Points, in no order, along strands that fork, close into loops and pass close to each other.
Points whose rows are less than 89.7 apart are linked; no others are. Some points are linked to none.
tanor: [ 31  11 -26  10  -5 -28 -13 -29 -13   5  23 -11  -3 -16 -32  -7   3   7
  14   5 -17  41  -9  31   9]
gazel: [ -8  -1 -12   0 -11 -25  14  14  16   6  51   0 -44  -2 -32 -24  29  -7
  -2 -14 -19  13 -18   3  -7]
Bul: [-22  19   2   7 -21  15 -13 -32   2  -4  24  25  25 -19  17  53 -12   9
   6 -31 -11 -32   7   7 -13]
guvul: [-20   8  -5 -19 -15  19 -10 -19   0  -8 -13  26  17  24  12  39  -5 -19
  -2 -20 -13 -27  19 -12 -25]
fegup: [  7   2   2  18  10   2 -27  -1  13  -4  10   6  33   5 -15  14   5 -15
   7 -45  25 -52  15  14  -4]
Levo: [  3  32 -53   0  -1  26 -28 -15  24 -18  12  22  11  20   1  15   7  10
 -33  -1  33  22  14   3 -18]
duko: [ 16  29  29  -5 -29  10  49   0  40 -16   0   2 -14 -11 -14  -1 -22 -14
  27 -13 -49  18  46  -4  18]
givu: [-28  -8  -9  -8 -13  13   1  21  -3   3  -5 -28  12 -28  -1  -6  -5  46
  16  47  13  22 -30 -11  -1]
bor: [-20 -16  49  14  28  -2  38 -23 -30  18  -3 -11   1  -4  29  42 -27 -11
 -20  17 -12 -49 -16  12 -10]
sedid: [ -7  18 -23  -8  -9   5  -6   8  36 -29 -16 -19 -15   9  -9  -1  -3  57
  15  23   9   0  40   8 -18]
savin: [ 10 -16  28  -6  -6  19  49  -1 -17  29  13   4  28 -16  16  -3   4 -40
 -26 -16 -12 -11 -27   7   7]
feruz: [ 17 -12 -18  -2  23   4  27 -18  -2  18  16 -33  24   0 -16  -8  14 -31
  21   3  -2  27 -19   9 -30]
peg: [  8  14 -38 -14   7  13   9  -2  41 -21   5  -3  -3  20 -16 -20  18  35
 -23  12  26  27  25   0 -34]
Koluv: [ 20  31   8  15 -33  -5 -26 -36 -41 -19   1  -5  30 -38 -29  -3 -23  30
  21   2 -11   6  -6  -5  26]
Dusak: [  5  -6 -23  20  58   8  -8  31 -28  -4 -38  11   9 -24   8 -26  -8 -11
 -49  -2  29  -6  -5 -13   8]
pivo: [  3 -26  54  -9   0   9  46 -13 -18  23 -19   2  12  17  22  28  -9 -39
 -24 -17 -15 -42  -2   2   0]
tede: [-16 -10  13   4  19 -17 -16  14 -11  -4  14 -22   3  19 -36 -31  23 -17
  26   7 -16  -7 -33 -28  20]
vomug: [ -6 -11 -15 -17   6 -14  25  -1  29  -8  21 -19 -50  53  12   3  40 -27
  10   0  -1  18   6  -5 -26]
vidun: [-17   6  43 -22   0  19  46  12  14  -7 -29   5   9   6 -12  27 -35   3
 -12  -3  -4 -41  12   4 -47]
sudo: [ -4 -12  18 -11   0  -1  16  42  -3 -17  -2  -1 -15   9 -17 -31   7  -8
 -10  -2   6  -6  -2  -4 -11]
Devas: [ 47  -4   9   1 -19 -11 -21   5  20  -9  -9 -13 -24  -1  -1 -12 -10   0
  30  -5   8  31  17  30  36]
kebi: [ -2   8  17  -1 -15  -7  -2  -1 -22 -11  17 -18  -2   1 -31 -33  16  13
  21  -3 -41   8 -13 -17  31]
zok: [-16  25  18   7 -13  -8 -38  -9 -25   7 -41   3  -5   4  47   4 -21  34
  22  11  18 -39  30 -10   0]
gom: [-11  11 -13  -6 -19  -8 -31  14 -22  20 -48  19  -6  -2  29 -20 -23  41
  -9  13  40 -13  41 -17 -14]
Nafo: [-50  23  11   6  -8   7  -3  21 -24  -5  25  36 -43   2  37  -2  -2   7
 -12   1 -36  -4  -4   2   7]
zudul: [ 14  16  -4 -35 -27  -5  38  -3  37 -10  -6   1 -25   6 -29  -1 -12   3
  19  -2 -35  22  34   2 -24]
Pilok: [-18 -19  -3  -5  -3  -2  10  26  22  21 -24 -27 -14 -22  21   3 -22  54
  22  46  21  30  10   3   5]
Fel: [-33  -5  -6  -5   9  12   8  31  26 -15 -13 -33 -11  27   8  11   8  33
  16  15  26 -15  25   6 -27]
keze: [-37  -9  31  -7  -3   7  12  26   3   6 -16  14 -20  13  38  30 -13   0
   5   7  -6 -27   2   7  -8]
gili: [  0 -45  -2  -5  -6 -19  20  24  23  45   3   1 -12  -3   7  -1   7  -4
 -15 -29  15  -2  16  24  -4]
kalur: [ 11  15 -27   3   1 -15 -24  -8  17  -1  35  15 -22  26 -24 -14  31 -14
 -10 -19 -11  14  -1  -5  10]
Kipes: [ 25   0 -17  16  26  -8 -23   5 -25 -10  -7   7  30 -21 -24 -25  -2 -13
 -32 -14  25  -5  -8   6   0]
paf: [ -6   7  13   0  47  -2 -11 -24 -13   0 -15   1  29  -3 -41 -19 -20   8
   6  17 -20  -4 -10  -3 -15]
pomed: [  0  16  19   7  40  -6 -22 -53 -30 -17 -10  28   4   7  13  15 -26 -13
 -13 -12 -19 -29  22  13 -21]
dabar: [-38  16  17   6  -6   2 -10  -1  11  20  -7  37 -14 -17  41  40 -26  22
   7 -11 -17 -24  19   5  -4]
bev: [ -3 -15 -26  13   3  -3   4  -1 -55  21  -1   4   8  -4  47  -1  13 -11
 -22   4   8  18  -5  19   1]
pimeg: [ 15 -22 -20  -7 -29 -12   2  23 -46 -13  18  13  13 -27 -10 -28  14 -19
 -24  -5   3  12 -42  -5   9]
laf: [-20  20  39 -20  -2  52  42   6  22   9 -38  11  15  12  16  10 -30  18
  -3   0 -10  -7  29 -16 -10]
poge: [ 18  -3  17   5 -39 -14  10  -6  32  -4  14 -25  17 -38 -21  34 -10 -10
  54 -11 -24  -8   1   4  27]
ror: [  8   3  33   4  13   7   8  -3   2 -18 -19 -22  14 -30  -2   9 -29  21
  21  23   6 -34   0  31 -14]
gofis: [ 15  19 -28  19  14  -5 -40 -41 -23  19  11  18   7   8 -17 -14   0  15
  -7 -11 -12  47   9   8  26]
popa: [-11 -16 -24   3  -8 -10   0  40 -23 -25  19  -1 -28  28  -9 -38  43 -11
 -28 -15   5  -8   2 -25   7]
buzor: [-37 -27  10   1  20 -17   5  54 -11  -4 -17  13 -39   9  35  30  -5 -22
  -9  22   0 -10 -20  -7 -13]
nufod: [  4 -17 -31   7  27 -15 -41 -20   7  41 -19  12  10  15 -18  -8  -3  27
 -15   4  14  26  10  -7  17]
Nidib: [  3   4 -20   5  21  25 -24 -16 -30   5 -15 -13  54   4  10  14  -6  -5
   1  22  17  10 -19 -15  -3]
nomo: [-12  -5  36  -3  12   0 -14   9  55  24  -6  -5  -4   7 -44  -9 -15  13
  27   2 -12   6  -5 -36  38]
rezu: [  4  -2  27 -16   0   6   1  -5 -43 -24 -31 -23   3  27  17 -16  -1 -11
  19  24 -15  -8  -2  -4  -3]
mera: [ 12 -25 -29   9  15 -16   7  19 -34  14   3  26 -16  -7  26  -5  17 -39
 -46 -21  -7  17  -7   8  16]
tikid: [-10  13  28  -6 -17  -7 -24 -18 -38 -25 -31   1 -13   9  18   3 -25  16
  29  18 -28 -22  15 -16   6]
Res: [-20   4 -36  -5 -14  12 -29  18  -5  -4  -8  -1  -6   0  25  -9   9  37
 -17  54  35  26 -15 -29   0]
daga: [  2   3 -22  -7   1  -2  17 -29  42 -13  23 -30 -25  34  12  14  32   3
  24  17  -8  48  -4 -10   9]
kam: [ 13   5 -13  11  -5 -12  21 -23  76   4  21 -27 -25  16   1   7  21  32
  22  10   1  50  13 -20  48]
gota: [ -5 -16 -21 -19 -27 -16  40  18   6  -2  24  -6 -31 -17 -15 -22  13  27
 -14   5  -8  29   7  21 -23]
kirem: [ 24  -1  31   2   5  21  40   4   2   9  18  -5  13   1  -5 -17  19 -67
   4 -21  -2 -19 -21 -12 -13]
nuni: [-17   7 -57   0   4  20  -9  -2 -20  17  -5  19 -12  24  41  -6  22  16
 -38  20  19  35   8 -30   1]
bafu: [-29 -17 -13  10  12  15  14  37  40  -2  35 -21 -12  27   9   0  42 -13
  -5  -6  29  -3 -12 -24   4]
zozo: [ 26   8  28  12  -9  10 -14 -34 -19 -16   1 -17  43   7  -1  13   4 -16
  17 -27   8 -57  -2   7  10]
furas: [ -6 -43 -31 -12   4 -35  28  18  22  37   6   9 -28  -7 -15  -8  14  30
 -39  -4  18  21   8  20 -25]
bivet: [ 31  16   1  20  35  17  29  -9   9   7  32  -8   9 -10 -22 -21  26 -63
  15 -10   7   1 -20  14 -44]
gov: [  9  -1 -50 -16   6   0  21  -9  39 -12  23  -5 -16  34  -7   7  39 -16
 -23  -5  15  17   8  -5 -41]
Fif: [  6 -37  13  -4 -21   0  -1  34   3   7  17  -8  16 -32 -12 -13   6 -14
   6   3  18   3 -56  -8  22]
zaf: [ 21  15 -55   2 -21  -6 -33 -17  -3 -17  20  23  -3  26  -6  16  27 -24
 -32 -25  21  23   8   3  -2]
noz: [ -6  33   3  13 -11  10 -15 -39 -44 -13  12  -9  16  -7 -10 -12  -4  19
  22   3 -49  22  -7 -14  32]
Kud: [ 21   5 -46  14   8  -1  -6 -31  -6   0  33 -42  22   8 -30  -8  35   5
   8  13  10  39 -19   8  -7]
kep: [ -7  -8  -6 -10 -33 -24  -8  26 -54 -24  15  28 -24   4   4 -24  22 -20
 -21 -11 -25   0 -19  -9  13]
nenas: [ -8  13  -8  -5  29   7 -24 -25  -7   1   0  27   4  14  15  25 -10 -27
  -2  -5 -24   7  -3   3 -12]
fegaf: [ 36  11  18  -4 -28  -1 -45 -32 -33 -31 -20   9  36 -13 -19   5 -23   0
  11 -12  16 -25  -6   1  12]
lib: [ -7  -6  45   2  34 -16  13  37 -19 -22  -7 -21  -4   1 -36 -45   3 -15
   5  18   0 -21 -31 -15  -6]
Dag: [-18 -19 -18  -2 -33  -7 -21  28  -3  11 -10   7 -15  -5  19  -8   5  45
  -3  -2  36 -18  27  13  -9]
Sodis: [ 10  31   7   7  29  24 -45 -23 -30 -23 -14  17  20   0  14   1 -24 -24
   6  22   2  18 -25   2  13]
kolim: [  5  17  39  -3 -11  23  33  -9  45  21  -1  -2  20 -18  -8  21 -20  -7
  29 -15 -24  -6   9  -9  30]
geso: [ -7  -4   8   1  -3 -13 -40 -14   9  27 -18  12  11  -6 -26  -7 -19  36
  14  -2  -9   1   1 -20  38]
sefo: [ -5  -6  53   0  16  10  34   1 -15  -7 -23 -11   6 -16   5  11 -35  10
 -31  21  17 -61  -7  21 -32]
fumi: [ 33  15  17  33  -1  -5   2 -16  -5 -10  -8 -29  14 -40  18  14 -20  20
  27   6  -3 -10  18  49  23]
Tusu: [-15   4  10 -11   4  34   8 -10   1  10 -27  -6  45  10   3  12  -9  11
   5   4   3 -16   6 -16 -11]
vifu: [ -6   5   0   8   3  -9   8  -7  76  16   2 -17  -4   0 -38  14  -8  34
  31   7 -18  16  25 -28  39]
vunad: [ 12  17  -5  18 -27   9 -22 -25  -1   4  -3  -7  17 -13  14  37  -6  16
  23 -19   6  -3  26  19  18]
riv: [ 35 -12  20 -19  15  -2  -5  13  -4 -19 -23 -19   4  28  -9 -33   2 -38
  18   9   6  13  -6   2   0]
Rudif: [ 49   6  52  -2   8  -9  17  -2   8 -16  -4  -3  -9 -25  -9 -23 -20 -38
  11  -1   0 -34 -14  36  -3]
rek: [ -5  -4  26 -16   0 -10   4 -16 -18  -3  -7  40   5 -41   1  14 -39   2
 -21   6 -20 -13 -28  15 -18]
Bofin: [ -8  27 -36  14 -11   7 -19 -24 -45  19  -6  25  -2   6  48   1   1  15
 -18  -1   4  27  25  13  -5]
Zapev: [-23 -18 -16  11  48  -6 -14  44 -28 -18 -26  -1 -13   2  19   3   5 -25
 -25  24  10  -3 -26 -23   5]
kig: [ 11 -39 -18 -13  -2 -15  33  26   5  18  15  13 -29   5  12 -12  23 -51
 -30 -17  -8  36 -17 -14   2]
bak: [-19 -10 -14  13  -5  -1 -28  19  28   9   4  13   4  -3   5  17   4  20
  -4 -30  30 -39  20  10  -3]
Rolum: [-12 -26  -7   4 -26  15   5  43  32   0  39 -17   4 -17  -2 -10  23   9
   3  -8  41  -2 -27  -7  16]
voso: [ -8 -20 -26 -17   9 -25  -4  -5  36  36   9  49 -29   5   7  31  -2 -23
 -27 -19 -15  16   5   1  -9]
bubuk: [ 41  13  26   9 -20 -17   3 -11  18   1  20  -6   1 -33 -29  -5  -9 -22
  34 -25 -14 -20 -11  33  10]

A tip is a point with one link. Name the tips that can be reached along the links from each point below, in the order of the rows.
mera: Pilok, kig
Kud: Fel, gili, Kipes, pomed
poge: zudul, Rudif
popa: bafu

A fork is a point with three links, a tip a point with one. Leave the first point through the second and follow the links. Name the first fork or tip that comes.
rezu, tikid: sudo
savin, kirem: peg
kam, vifu: sefo

A piece is two or more points that can be reached from each other along the links. Count, over all rows, the pieces, the separate loops (a circle has one, a figure eight two, a Y none), the forks (points with three links) and the tips (points with one).
pieces: 4
loops: 3
forks: 7
tips: 9
